A landscape with many valleys, sampled at points; each row gives a point and its height.
From any point a ball takes the steepest step (drop divided by distance) to one of its 6 nearest points. It stops when none of these is lower. Distance is the straight distance between rows; heights are no part of it.
Q_862: [ 94 128 133 174 160 137 143 141 103 156 148  90 119 136 107 125 156  83
 132 132 120 129 141  98 144 166 157 103]  (h 322)
Q_699: [ 98 165 122 130 125  87 141 146 151 148 178  77 109  75  77 102 152  56
 116 148 138 126 122 116 157  96 156 121]  (h 598)
Q_187: [182 183  25 114 181 150 140 129 126  91 129 121 135 134 138 157 135 195
 150 139 148 101 102  99  96  88 133 155]  (h 324)
Q_583: [104 131  92 153 177 163 105 132 100 137 152 139 103 171 126 158 182 107
 109 116 131 143 145  97 130 170 138 130]  (h 231)
Q_703: [103 110 158  99  65  80 118 105 150 113 145 151 114 112  90 126 106 122
 111  98 133 184 139 191 179 123  97  77]  (h 484)
Q_923: [100 152 128 119 110  78 170 121 172 149 162  75 112  75  79 109 120  59
 100 150 128 117 128 148 155  81 169 130]  (h 611)
Q_752: [146 176  26 164 186 152 118 149 142 113 165 123 120 120 113 139 182 145
 116 136 144 121 131 106 125 109 144 134]  (h 429)
Q_21: [ 95 103 216 130  97 134 126 126 109 191 132 124 107 149 124 100  99  84
 113 118 113 126 135 127 122 180 128 106]  (h 300)
Q_264: [152 150  81 147 166 136 155 157 127 129 110 100 146 112 153 119 146 179
 162 149 131  95 133 106 102 106 135 160]  (h 316)
Q_891: [150 128 114  95 122 166  93 119 133  88 101 176 142 158 181 152  97 168
 124 118 132 128 124 121 107 135  91 130]  (h 151)
Q_893: [176 145 120  61 124 138 147 121 131  57  90 139 170 142 162 157  90 189
 155 144 134 127  94 125 127  76 100 147]  (h 155)
Q_820: [134 103 165 135 102 169  89 138 135 139  98 161 138 154 191 122 113 143
 113  99 117 145 149 132  78 168  81 115]  (h 285)
Q_456: [155 127  69  95 107  98 141 102 144  38 139 130 116  91 119 167 100 154
 116 141 140 190 100 165 160  68 114 146]  (h 387)
Q_437: [ 93 121 174 123  88 114 134 107 122 146 161 119  98 106 104 123 109  78
 103 123 114 160 145 151 164 149 128  88]  (h 444)
Q_40: [152 117 148  75  78  91 186 110 157  77 105 123 140 115 123 129  73 163
 133 127 149 136  93 163 161  89 102 152]  (h 534)
Q_469: [112 131 137 139 137 137  99 126 111 139 159 121 101 135 116 138 148 106
 104 103 136 171 149 115 162 163 131  95]  (h 310)
Q_505: [148 127  80 135 169 193  83 125 107 139  99 169 150 169 178 156 126 145
 137 117 142 119 149 105  80 166 137 158]  (h 191)
Q_17: [163 145  31  86 164 161 103  91 129  60 136 160 114 128 125 173 119 165
 115 114 153 170 107 127 137  95 124 146]  (h 377)
Q_179: [108 110 166 129 127 145  97 120 112 140 123 146 119 134 148 131 124 120
  96 110 115 152 136 133 154 156 107 107]  (h 298)
Q_36: [127 138 103 173 151 127 152 139 110 135 134 107 140 118 123 106 168 149
 131 138 137 101 124 104 115 126 151 154]  (h 408)
Q_721: [108 132 125 101  94  52 151  98 166  90 147  94 112  83  91 149  92  82
 101 138 133 181 123 178 174  80 132 125]  (h 732)
Q_843: [184 181  38  89 163 142 141 120 140  49 153 137 136 103 122 183 120 165
 118 142 157 151  98 136 130  72 127 154]  (h 350)
Q_706: [172 130 146  61  58 163  83 123 170  86  81 204 151 141 163 139  88 202
 135 121 130 155 124 139  90 137  65  99]  (h 318)
Q_87: [156 121 140  76  69 162 102 111 133  91  98 167 143 128 179 129  93 176
 127 122 124 155 102 144 118 112  76 122]  (h 264)
Q_446: [164 128 117  78  61  63 154 109 160  17 125 153 140 120 107 167 102 170
 147 136 175 199  91 185 165  57 104 141]  (h 378)
Q_210: [110 132 149 147 143 125 130 124 105 163 152 114 100 148 104 136 152  68
 126 113 118 142 141 114 177 174 150  81]  (h 343)
Q_260: [172 141  69  93 131 103 143 102 142  56 138 109 132  81 118 147 122 148
 107 131 140 154 107 145 139  74 119 147]  (h 400)
Q_913: [ 98 123 174 156 144 112 134 136 110 183 161  79 113 139  85 105 137  63
 127 131 116 105 143  91 149 150 165 114]  (h 433)
Q_400: [139 148  72 162 193 172 117 123 108 145 101 133 152 160 143 152 152 153
 158 126 145 100 154  98  98 156 158 161]  (h 317)
Q_162: [127 113 163 106  74 131 118 111 133 132 124 162 127 119 147 123  95 139
 114 120 118 137 113 148 115 123  96 111]  (h 356)
Q_90: [166 141  81  91 140 136 122 112 126  72 134 150 125 116 145 175 117 181
 111 112 136 183 104 145 132  87 102 132]  (h 409)
Q_424: [111 133 160 145 134  91 127 138 120 167 169  81  87 117  84 125 164  39
 119 118 125 142 144  92 154 148 171  92]  (h 476)
Q_861: [191 157  73  91 167 159 131 115 118  86  94 154 146 142 161 143  97 187
 137 135 165 131 110 117 102  88 109 162]  (h 174)
Q_872: [ 85 135 152 123 103  83 194 140 148 163 139  89 112  98  85  93 105  85
 117 154 115  60 128 141 137  83 164 145]  (h 612)
Q_497: [150 159  44 187 170 145 130 164 135 125 118 109 132 127 134 105 166 175
 163 150 132  81 125 108  97 119 134 169]  (h 359)
Q_339: [124 169  68 129 153 111 146 120 140 102 157 104 114  73 124 136 142 128
 108 144 136 145 119 125 156  86 133 149]  (h 461)
Q_395: [141 125 127 122 139 167  90 117 106 115 123 181 139 156 156 148 107 132
  98  99 126 150 132 143 124 148  90 122]  (h 240)
Q_472: [126 122  95 190 154 120 132 166 135 158 123  85 146 136 135  94 180 144
 187 152 124  70 145 105 106 125 167 163]  (h 529)
Q_152: [179 138 115  88 142 168 114 130 113 110  90 150 149 151 188 139  92 171
 143 117 132 119 117 117  92 131 104 152]  (h 63)
Q_924: [105 115 145 158 146 151 107 129  86 159 135 123 125 165 140 120 151  88
 112 122 117 146 140 124 134 191 143 103]  (h 225)
Q_904: [ 90  92 211 126  90 120 131 134 116 174 104 118 142 129 143  83  84 112
 117 119 116 107 124 140 105 146 119 129]  (h 295)
Q_613: [111 157 126 136 122 102 172 145 140 151 147  79 121  78  84 100 140  94
 120 143 115  86 123 113 140  99 151 158]  (h 671)
Q_480: [163 134  92 131 165 168 123 138 113 151  94 131 159 173 182 128 144 169
 149 108 144 101 150  96  78 138 148 162]  (h 263)
Q_5: [118 109 149 168 156 135 142 146 104 167 109 101 158 146 164  90 162 146
 131 137 124  93 147  97  96 155 155 155]  (h 241)
Q_912: [103 130 173 119 103 106 188 128 123 162 113  93 138 116 103  92 104 109
 120 132 105  91 125 137 125 113 150 156]  (h 603)
Q_280: [107 124 162 128 122 113 162 108 122 155 133 102 105 118 118 103 121  90
 111 125 118 110 120 127 138 117 144 123]  (h 437)
Q_305: [ 99 112 182 106  65 111  98 102 142 123 141 141 103 116 119 137  95 111
  98 110 105 161 132 164 145 143 100  86]  (h 407)
Q_818: [162 127 133  81  68 109 138 111 152  43 106 185 158 130 126 167  89 192
 135 128 147 171 102 178 144  98  88 130]  (h 342)
Q_467: [167 145  72  73 120 110 131 104 148  40 125 150 151 105 133 173  93 170
 125 138 152 174 105 153 162  72 109 154]  (h 340)
Q_674: [129 118 132 100 106 143  84 104 125 100 131 167 113 133 128 153 102 152
 123 102 108 170 139 168 125 134  98  98]  (h 325)
Q_120: [147 157  50 146 170 167 126 137 115 120 125 139 139 140 137 154 149 164
 146 120 139 103 131 116  93 127 132 167]  (h 315)
Q_384: [164 136 138  62  76  97 160 112 145  33 106 169 148 127 112 160  68 188
 155 162 152 174  85 185 165  78  86 130]  (h 336)
Q_704: [155 121 109 107 146 188  61 116 126 124 108 192 125 165 176 149 110 157
 118 108 135 154 132 120  84 151 100 129]  (h 230)
Q_778: [151 162  95 126 166 127 168 138 131 129 132  98 142  98 143 106 144 160
 137 143 137 108 102 127 115  93 125 156]  (h 338)
Q_359: [172 159  58 139 195 183 101 117 113 121  96 172 145 166 168 149 128 167
 163 104 161 108 144  88  77 126 151 171]  (h 302)
Q_794: [135 175  78 161 171 110 122 154 129 152 169 107 108 118 105 128 194 113
 116 149 148 131 130 110 150 127 147 111]  (h 474)
Q_597: [110  86 191 155 142 155  91 134  99 190 115 129 157 157 180 109 145 110
 122 125 131 130 146 105  80 180 146 124]  (h 236)
Q_515: [118 144  91 184 188 140 122 146 118 152 167 111 103 135  90 138 186 105
 144 141 137 114 139  94 148 160 164 109]  (h 410)
Q_346: [166 145 120  92 134 146 161 122 101 116  96 121 155 132 172 136 111 173
 133 121 130 112 102 127 105 115 112 151]  (h 157)
Q_218: [128 126 155 149 143 120 171 133 112 152  99  98 120 114 122 104 137 127
 125 132 116  99 117 118 126 127 151 150]  (h 427)
Q_725: [109 114 159 173 172 109 119 159  99 175 144  89 141 151 110 106 190  83
 181 141 130  96 140  75 119 183 186 100]  (h 288)
Q_711: [114 148 103 136 148 138 135 117 116 104 143 112 108 104 107 153 139 125
  98 126 121 144 126 120 147 108 123 122]  (h 467)
Q_341: [116 104 181  98  59 102 155 114 142 111 116 153 113 107 104 106  80 130
 110 115 116 127 109 174 137 128  95 136]  (h 548)
Q_539: [118 137 129 192 176 106 109 158 131 174 181  82 113 147  82 107 189  68
 178 147 127 101 145  79 144 166 182  82]  (h 452)
Q_158: [135 109 141  91  61  91 122 111 142  61 125 175 140 114 104 150  86 177
 129  95 131 182 115 198 159  93  82 118]  (h 454)
Q_220: [136  80 191 105  46 145 106 135 161 128  93 173 150 117 158 106  87 141
 125 138  92 160 117 161 100 132  60  96]  (h 352)
Q_874: [129 142  86 220 175 100 115 177 129 153 177  81 113 125  87  95 193  97
 173 163 134  86 140 106 139 147 154 122]  (h 535)
Q_6: [146 121 131  96 102 139 131 124 133  88 105 149 130 115 148 139 114 170
 118 110 113 157 102 152 139 129  89 140]  (h 420)
Q_327: [111 135  98 187 156 116 132 152 112 149 135  92 122 134 108 114 194 118
 164 153 125 103 150 103 121 139 156 130]  (h 491)
Q_875: [ 89  76 248 133  64 116 109 137 139 204 113 138 131 132 134  75  92  71
 114 119 109 120 130 130 100 173 125  94]  (h 320)
Q_774: [130 108 135 104  61  67 137 110 159  66 122 149 112  93  97 139  86 141
 121 130 143 194 109 198 166  90 109 116]  (h 496)
Q_445: [174 124 136  89 104 168 128 131 120  94  89 159 172 143 179 138  69 174
 136 135 122 128 113 141 108 101  70 144]  (h 156)
Q_57: [105  96 173 159 142 143 105 141  86 168 151 123 122 162 127 135 165  66
 123 126 126 135 148  96 129 197 142  91]  (h 226)
Q_764: [150 101 182 124  95 146  98 123 135 139 104 152 141 139 186 110 102 153
 110 118 108 144 126 132 104 143  84 126]  (h 301)
Q_847: [136 134  91 107 140 139 152 106 128  94 140 132 115 103 128 157 127 150
 108 120 127 143 113 132 148 104 109 145]  (h 503)
Q_167: [118 116  87 168 195 176  81 130 105 152 124 147 138 182 159 147 158 110
 132 118 147 121 160  86  97 174 146 142]  (h 243)
Q_317: [120 128 120 179 169 111 130 156 131 166 160  85 113 127  91  90 183  80
 144 157 138  87 131  97 143 147 166 110]  (h 536)
Q_394: [116 107 166 137 125 129 152 139 108 167 102 106 145 127 145 103 127 139
 120 124 114  98 136 117 110 144 137 137]  (h 227)
Q_848: [157 143  71 129 163 164 109 126 102 124 103 152 139 151 174 154 134 162
 130 114 135 128 130 113  90 137 131 159]  (h 237)
Q_744: [100  78 148 188 180 126  88 151 113 183 131 108 163 168 162 117 193  89
 188 142 128 107 164  93 119 198 179 122]  (h 220)
Q_304: [150 165  39 106 174 156 137 130 126  78 134 136 115 119 142 154 137 171
 111 134 138 131 117 126 115  91 126 147]  (h 341)
Q_901: [111 106 169 176 185 138  97 159 109 187 148 101 124 166 108 115 172  67
 156 132 120 110 147  93 127 204 180  95]  (h 258)
Q_572: [131 122  97 113 109 153  49  98 141  91 141 217 118 148 128 184 107 154
  93  84 142 193 142 159 137 131  88 105]  (h 397)
Q_858: [100 128 185 105  62  77 132 109 136 141 149 118  98 107  83 130 109  66
 111 112 115 145 142 166 173 103 129 103]  (h 440)
Q_735: [124 137 122 152 152 138 142 133 104 136 120 107 115 132 143 137 134 126
 122 131 114 127 140 120 128 139 141 139]  (h 367)
Q_673: [137 110 105 186 138 129 151 167 127 160 113  82 148 111 160  86 171 171
 173 145 134  56 138 105  96 113 157 180]  (h 582)
Q_808: [126 157  40 177 187 153  95 137 141 142 149 143 105 152 114 149 186 139
 145 137 137 122 140  88 133 143 137 129]  (h 479)
Q_819: [158 125 101  71  99 136  87 102 134  51 124 187 132 125 134 187 100 177
 119  99 136 185 115 179 147  99  85 111]  (h 419)
Q_427: [156 163  78 116 156 140 156 123 121 105 125 122 138 120 144 127 140 175
 138 138 137 102 108 112 111 108 122 162]  (h 257)
Q_251: [136 127 102  96 126 108 136 107 127  58 122 161 125 114 124 148 109 138
 107 114 128 168 112 157 145 111 104 133]  (h 457)
Q_975: [ 85 105 191 152 120 110 142 130 106 211 128  98 128 132 127  88 148  80
 124 117 113 108 146 104 118 158 167 113]  (h 353)
Q_156: [132  95 208 104  62 130 143 135 150 138  93 139 134 117 151 101  72 165
 120 131 107 133 112 151 124 116  90 132]  (h 453)
Q_67: [180 162  66  75 150 137 142 119 125  57 103 143 158 131 151 164  93 189
 141 144 140 136 101 122 126  66 116 162]  (h 261)
Q_787: [105  87 200 109  53 138 113 133 149 149 106 157 138 111 151  86  97 128
 119 123 103 127 126 142  88 158  75  93]  (h 308)
Q_516: [ 98 111 157 167 116  98 158 142 133 196 121  81 135 129  91  89 137 103
 147 150 111  60 141 107 130 115 181 145]  (h 525)
Q_580: [189 144  76 112 192 207  73 113 118 142  77 180 164 185 187 141  88 178
 148 107 168 116 155  86  65 130 146 153]  (h 329)
Q_414: [137 143  99 131 152 137 122 119 105 134 142 129 104 119 121 145 152 127
  97 111 127 137 141 114 136 144 125 127]  (h 381)
Q_822: [ 93 118 142 172 157 147 130 120  97 159 126 125 130 141 126 106 174  95
 129 137 120 122 144 108 118 173 148 116]  (h 248)
Q_922: [ 94 107 165 123  58  93  94 110 135 135 154 138  87 113  89 141 112  89
 106 110 117 188 151 166 182 138 113  59]  (h 462)
Q_554: [ 76 136 206 115  82  88 142 108 139 157 165 114  96 116  91 119  89  52
 105 116  97 138 150 148 152 123 149  88]  (h 426)
Q_488: [128  99 147  89  77  89 150 111 147  79 123 128 129  92  96 134  90 147
 107 134 137 170 102 176 162  89 103 129]  (h 575)
Q_141: [ 93 123 150 100  98  71 180 118 158 136 129  93 106  83  89 107  86  92
 101 146 105 128 117 149 159  83 136 143]  (h 530)
Q_202: [109 115 113 178 176 150 112 146 107 167 126 115 149 165 142 117 183 120
 163 134 131  96 152  95 118 172 161 126]  (h 228)
Q_716: [140 172  40 188 177 125 121 160 142 124 158 112 112 121  96 123 180 133
 137 156 147  96 117 106 131 114 132 141]  (h 446)
Q_643: [109 121 164 170 159 123 117 141 102 172 171 103 104 148  84 126 165  48
 133 109 130 132 136  93 142 195 164  77]  (h 331)
Q_879: [128 111 178  91  52 127 117 111 145  92 110 163 132 118 158 113 102 158
 131 113 116 159 116 172 127 133  74 120]  (h 436)
Q_84: [100  99 137 173 188 162  81 149 107 173 105 130 168 196 171 128 185 121
 164 122 144 121 166  93  98 213 161 130]  (h 208)
Q_920: [124 110 157  95 110 118 144 124 135 108 113 129 139 122 142 124  91 159
 120 121 107 128 108 157 132 133 103 137]  (h 505)
Q_89: [106 130 158 122 104 107 155 108 116 126 127 112 118  99 114 126 109 114
 109 115 118 128 120 137 147 127 131 115]  (h 561)
Q_252: [104 115 198 136 109 112 113 130 115 158 163 118  81 133  92 119 124  41
 119 112 120 148 138 134 166 160 151  71]  (h 376)
Q_702: [106 140 137 137 138 128 146 121 111 125 150  98  93 115 110 131 139  94
  99 133 131 136 135 136 159 131 149 114]  (h 488)
Q_428: [126 126 109 132 161 143 137 121 102 138 108 122 133 142 166 132 156 158
 136 119 129 106 142 117 103 139 132 155]  (h 304)
Q_240: [134 106 165 109 120 133 168 131 119 155  97  96 157 113 138  94 113 152
 122 125 113  97 115 135 117 125 130 167]  (h 363)
Q_440: [162 110 129 121 148 185  82 132 115 152  88 161 156 188 211 132  96 161
 118 111 161 124 144 106  74 148 120 150]  (h 279)
Q_41: [134 122 141 117 136 113 190 123 132 138 108  91 126  99 113 123 105 154
 123 140 119  94 105 123 122  96 138 159]  (h 579)
Q_870: [137 151 112 159 142 119 183 140 131 158 126  84 125  89 123 103 146 145
 146 144 134  84 115 114 124 115 146 161]  (h 508)
Q_899: [ 97 125 155 192 144 107 142 160 128 178 141  81 128 130  92  96 187  94
 171 153 113  74 138  88 140 126 177 120]  (h 545)
Q_804: [150 140  69 152 178 151 117 135 121 135 105 136 156 166 168 128 168 165
 183 137 150  80 152 106  74 138 151 168]  (h 314)
Q_566: [142 110 138  93  83 160  72 108 146  94 108 201 141 138 175 152  93 158
 120 103 126 158 130 139 103 147  73 112]  (h 242)
Q_19: [ 95  97 178 167 133 100 160 159 120 201 102  91 147 125 105  75 161 102
 155 139 124  66 153 106 111 157 190 145]  (h 348)
Q_815: [140 134 109 113 114  95 140 107 130  87 135 111 117 100 124 141 139 131
 104 134 130 168 125 164 155 107 118 121]  (h 570)
Q_927: [ 80 111 225 140  97 115 140 136 110 195 135 108 120 138 111  87 110  66
 117 119 102 110 138 116 145 145 151 110]  (h 328)
Q_53: [ 88 131 184 120 106  97 157 123 117 155 137 100 112 111  93 118  95  73
 108 114 112 104 132 122 157 131 155 131]  (h 447)
Q_61: [108 129 172 142 120 133 124 112 100 171 134 118 106 141 132 122 137  95
 110 130 104 127 134 115 142 159 129 107]  (h 262)
Q_63: [124 103 189  98  55 140  85 132 150 129  92 173 126 128 159 122 121 156
 107  99 111 161 138 129 100 151  75 103]  (h 319)
Q_623: [135 124 148  78  30 164  66 120 178  81 118 211 152 129 118 152 127 177
 121 115 125 170 126 161  93 148  74  76]  (h 398)
Q_362: [150 146  61 133 163 172  83 118 121 116 124 178 126 158 147 159 128 147
 108 112 140 153 131 122 118 126 112 158]  (h 299)
Q_226: [120 134  82 211 172 115 109 166 130 155 183  94 105 142  82 118 196  81
 166 164 139  93 144  96 147 162 154 107]  (h 475)
Q_687: [136 159  65 212 162 110 141 173 146 135 145  83 128 116 106  95 186 144
 155 163 145  80 118 128 126 109 148 162]  (h 425)
Q_529: [122 122 128 132 147 155  96 113 110 129 151 150  91 160 134 175 161  94
 110 106 135 161 149 123 144 162 114  81]  (h 266)
Q_644: [114 159 127 173 139  84 140 158 154 163 177  84 101 110  62  93 177  75
 134 156 152 110 130 111 152 124 179 102]  (h 633)
Q_223: [122 100 177  85  78 103 175 116 138 108  99 127 120 110 116 104  70 136
 117 131 103 122 105 177 143 100 107 140]  (h 645)
Q_936: [141 163  60 159 164 150 117 139 120 119 153 125 120 113 110 153 166 126
 105 126 143 144 114 109 145 119 125 141]  (h 456)
Q_881: [ 90 118 210 112  66 100 159 125 133 158 130 121 108 125 101 107  79  72
 127 104 102 110 136 148 150 114 141 116]  (h 383)
Q_418: [ 83 123 166 108  87  82 166 112 162 143 143 100 108  97  75 122  89  50
 110 129  90 125 138 150 160 108 148 121]  (h 439)
Q_337: [178 165  28 146 179 163 122 158 143  99 111 127 138 135 139 138 156 181
 150 128 141  70 116 117  77  96 139 174]  (h 360)
Q_739: [163 151  59  98 172 162 118 110 117  87 117 158 129 151 159 176 115 171
 123 106 132 135 106 115 122 101 130 148]  (h 284)
Q_310: [133 159 105 210 165  84 116 194 151 155 192  69 103 126  98  73 202  78
 176 156 144 103 128 109 152 117 153 109]  (h 619)
Q_942: [143 120 163  94  89 123 157  99 135  84 100 142 140 112 154 133  84 166
 129 137 124 141 100 160 138 113  88 128]  (h 485)
Q_885: [158 130 133  84 127 135 167 132 115 130  93 122 158 125 151 122 106 180
 134 142 120 117 101 128 107  88 114 178]  (h 253)
Q_188: [128 122 145 144 132 169  85 121 116 145 117 166 127 156 164 143 130 120
 107 120 107 143 136 129 118 169 110 122]  (h 271)
Q_143: [115 115 161  89  61  97 124 105 143  95 111 153 122 100 108 133  96 147
 123 107 125 152 123 166 142 119  87  98]  (h 502)
Q_50: [157 128 121  75 100 139 136 110 136  58 121 157 142 125 148 162 100 172
 116 122 122 149  96 165 139  92  88 124]  (h 334)
Q_376: [163 174  14 122 190 180 108 121 136 102 152 153 113 135 124 159 155 163
 125 121 154 122 124 111 105  99 135 152]  (h 382)
Q_3: [160 177   4 155 193 145 110 158 149 101 165 140 116 113 114 133 167 171
 127 145 154 112 119 114 119  83 140 155]  (h 399)
Q_253: [ 98  90 172 179 166 114 125 150 107 194 131  90 151 151 128  92 184  89
 179 138 129  91 160 102  96 184 191 124]  (h 250)
Q_20: [152 130 128  73  88  65 165 111 162  34 121 148 131  93 113 166  84 154
 131 129 146 169  94 175 157  65 104 139]  (h 404)
Q_300: [158 138 133  73 113 125 165 120 121  78 106 135 139 118 156 143  89 177
 131 147 122 143  98 150 142  86  94 146]  (h 321)
Q_910: [ 93 151 142 156 129  89 166 144 152 181 153  70 105 102  70  82 135  62
 142 149 133  79 142 112 156  93 175 127]  (h 680)
Q_939: [150 119 150  70  63 140  89 119 153  64 109 191 134 131 145 157 100 184
 123 122 123 164 122 167 121 139  59  93]  (h 330)
Q_369: [138 119  49 152 196 196  66  96 106 142 123 202 105 173 137 183 112 132
 122  97 149 161 145  88  91 148 140 137]  (h 142)
Q_632: [166 123 106  93 131 180  89 111 110  80 112 195 139 146 159 160  85 185
 134 114 114 161 123 138 108 117  89 129]  (h 238)
Q_747: [136 140  74 110 152 164  93 112 110 119 147 169 118 147 154 177 134 140
  97 104 136 161 129 131 137 136 129 136]  (h 332)
Q_839: [142 169  31 140 173 126 128 138 140  91 162 131 121 104 109 149 152 135
 104 141 145 131 119 109 132  89 117 132]  (h 401)
Q_887: [174 140 122  60 100 130 132 102 131  50 104 174 152 136 149 164  86 179
 135 149 132 147  83 154 138  80  87 140]  (h 259)
Q_538: [123  98 126 173 200 163  83 141 117 167  96 147 180 184 198 120 171 127
 159 109 150 110 178  93  78 188 151 146]  (h 211)
Q_600: [149 120 107  87 121  90 158 120 150  62 132 125 135  82 124 145 102 145
 121 131 134 165  99 157 158  81 102 153]  (h 463)
Q_453: [118 168 106 155 138 103 148 143 146 148 163  73 116  88  84 102 157  83
 120 158 140 125 131 107 151 103 146 111]  (h 554)
Q_86: [107 135 148 104 101  99 166 118 132 108 137  99 113  81 108 110 113 114
 101 135 116 115 110 158 136  93 134 136]  (h 684)
Q_439: [ 92  74 173 169 168 152 101 153 100 202 109 114 168 150 158 104 156  95
 143 140 129 108 152 115 112 187 165 125]  (h 232)
Q_877: [109 112 167  79  66  86 204 126 156 110 119 109 127 108  93 116  52 119
 108 140  97 104 104 177 155  77 143 151]  (h 595)
Q_321: [126 152  87 143 189 160 116 120 106 124 143 153 122 147 145 160 144 140
 117 118 122 132 137 115 112 152 130 152]  (h 296)
Q_814: [102 139 159 129 108  77 143 137 137 154 169  76 107 104  81 123 129  35
 105 122 117 135 141 121 167 108 161  98]  (h 556)
Q_377: [107 129 148 115 108  90 152 105 130 125 151  98  92  94  78 127 115  71
 100 135 110 143 119 144 175 110 154 111]  (h 499)
Q_576: [ 99 128 118 201 169 103 122 161 122 176 144  76 136 133 110  91 188 100
 184 155 125  77 150  86 119 161 171 133]  (h 405)
Q_960: [136 125 127 111 108 107 159 108 130 104 139 117 112  93 115 138 104 158
 103 125 121 141 109 139 138 106 100 137]  (h 630)
Q_451: [102 114 151  99  70 119  86 119 144  95 127 178 131 122 123 143 120 146
 113 109 127 166 124 170 153 149  60  81]  (h 402)
Q_542: [ 98 100 182 132 110 132 106 124 100 174 153 135 106 139 119 131 144  79
 118 115 118 153 148 121 142 168 109  65]  (h 307)
Q_930: [ 88 101 230 113  63  98 101 114 117 175 144 153 103 124 102 107  98  44
 129 109 106 131 152 145 141 157 119  52]  (h 362)
Q_628: [153 123 163  61  37 144 122 126 177  74  77 186 173 140 167 128  73 193
 160 156 130 154 105 145 111 102  55 114]  (h 396)
Q_256: [ 84  93 211 117  43 109 115 120 141 164 122 161 110 110 106  97  84  92
 107 103 114 132 150 160 142 144  98  84]  (h 351)
Q_76: [120 113 155 114 109  93 147 109 136 120 144 114  88  89 110 122 109 123
  98 122 113 155 122 151 174  98 130 102]  (h 584)
Q_510: [101 106 183  97  75  87 176 113 141 127 125 124 131 108 109 109  60  97
 120 130 104 110 111 171 159  90 120 137]  (h 501)
Q_335: [133 102 173  58  62 119 148 116 149  89 104 172 156 128 139 132  71 182
 136 132 122 141  98 164 141  95  60 113]  (h 528)
Q_565: [121 123 142 155 122 109 183 152 125 174 101  82 140 114 118  92 138 151
 159 148 117  63 126 119  99 113 158 166]  (h 689)
Q_830: [124 142 123 150 146 104 175 132 133 158 136  90 110  99  96 118 152 106
 129 140 124 108 145 137 140 122 139 140]  (h 635)
Q_350: [130 133 113  75  79 164  52 111 170  70 123 217 128 127 109 177 122 181
 106  89 134 201 129 173 116 141  70  72]  (h 435)
Q_119: [117 137  95 190 191 140 106 161 124 160 165  96 109 176  99 137 188  76
 171 136 143 114 145  70 141 192 165  87]  (h 455)
Q_322: [169 158  80  89 147 112 159 101 138  61 135 120 126 104 126 158 100 155
 124 146 132 146  91 143 141  81 120 157]  (h 406)
Q_241: [129 175  69 167 160  96 135 155 153 136 172  83 119  90 101  99 165 107
 117 164 153 109 119 119 152 104 133 129]  (h 494)
Q_388: [114 124 118 151 168 163 125 123  95 141 101 128 143 151 162 120 152 141
 129 119 147 122 143 107 104 167 125 148]  (h 280)
Q_648: [102 113 135 160 167 144 112 124  86 177 120 127 129 158 144 128 170 102
 133 135 133 130 152  95 129 184 146 109]  (h 224)
Q_536: [104 112 138 172 175 160 101 138  90 164 161 121 114 170 123 153 186  88
 138 126 134 126 147  86 123 204 155 106]  (h 205)
Q_751: [ 93  99 215 143 112 132 136 137  96 187 148 109 129 163 117 103 138  47
 128 118 114 105 149 113 125 183 152  99]  (h 323)
Q_788: [118 127 128 100 101  75 188 114 159 107 134  98 113  80  80 116  90 114
 115 145 116 133 110 164 146  73 134 148]  (h 636)
Q_884: [129  95 138 177 170 147 108 143 133 175  97 114 168 164 172 120 167 143
 155 131 129  96 170  99  80 183 170 163]  (h 190)
Q_618: [112  99 200 129  91 150  91 133 127 159 104 147 132 144 166 102 109 130
 110 115 111 140 134 123  79 165  94 118]  (h 294)
Q_917: [158 120 106 150 166 184 114 121 115 138  94 145 148 174 170 123 132 143
 130 112 145 110 139 112  82 150 138 160]  (h 247)
Q_182: [127 146 100 171 156 111 151 153 154 153 155  80 131  89 101  87 164 131
 147 159 121  73 121 114 128 101 157 144]  (h 527)
Q_48: [ 80 123 190  92  80  74 181 125 173 135 133  87 109  92  89 111  71  40
  95 133  92  79 130 147 151  58 181 139]  (h 489)
Q_153: [ 78 105 181 176 155 130 114 143  96 175 143  89 130 157 121 113 162  83
 148 137 121 106 151  89 125 188 183 114]  (h 254)
Q_970: [190 152  66 101 173 169 113 136 114 111  90 139 171 172 179 138  98 183
 152 135 151 111 143 102  76 131 140 175]  (h 239)
Q_4: [158 114 149 103 127 140 147 129 113 148  92 121 147 147 173 119 112 167
 117 122 122 110 123 121 103 133 106 153]  (h 120)

Where does a ball stop that starts at each point below?
Q_339: Q_152
Q_576: Q_884
Q_341: Q_152
Q_899: Q_884
Q_788: Q_536
Q_870: Q_152
Q_774: Q_893
Q_814: Q_536
Q_350: Q_152
Q_539: Q_884
Q_377: Q_536
Q_794: Q_536
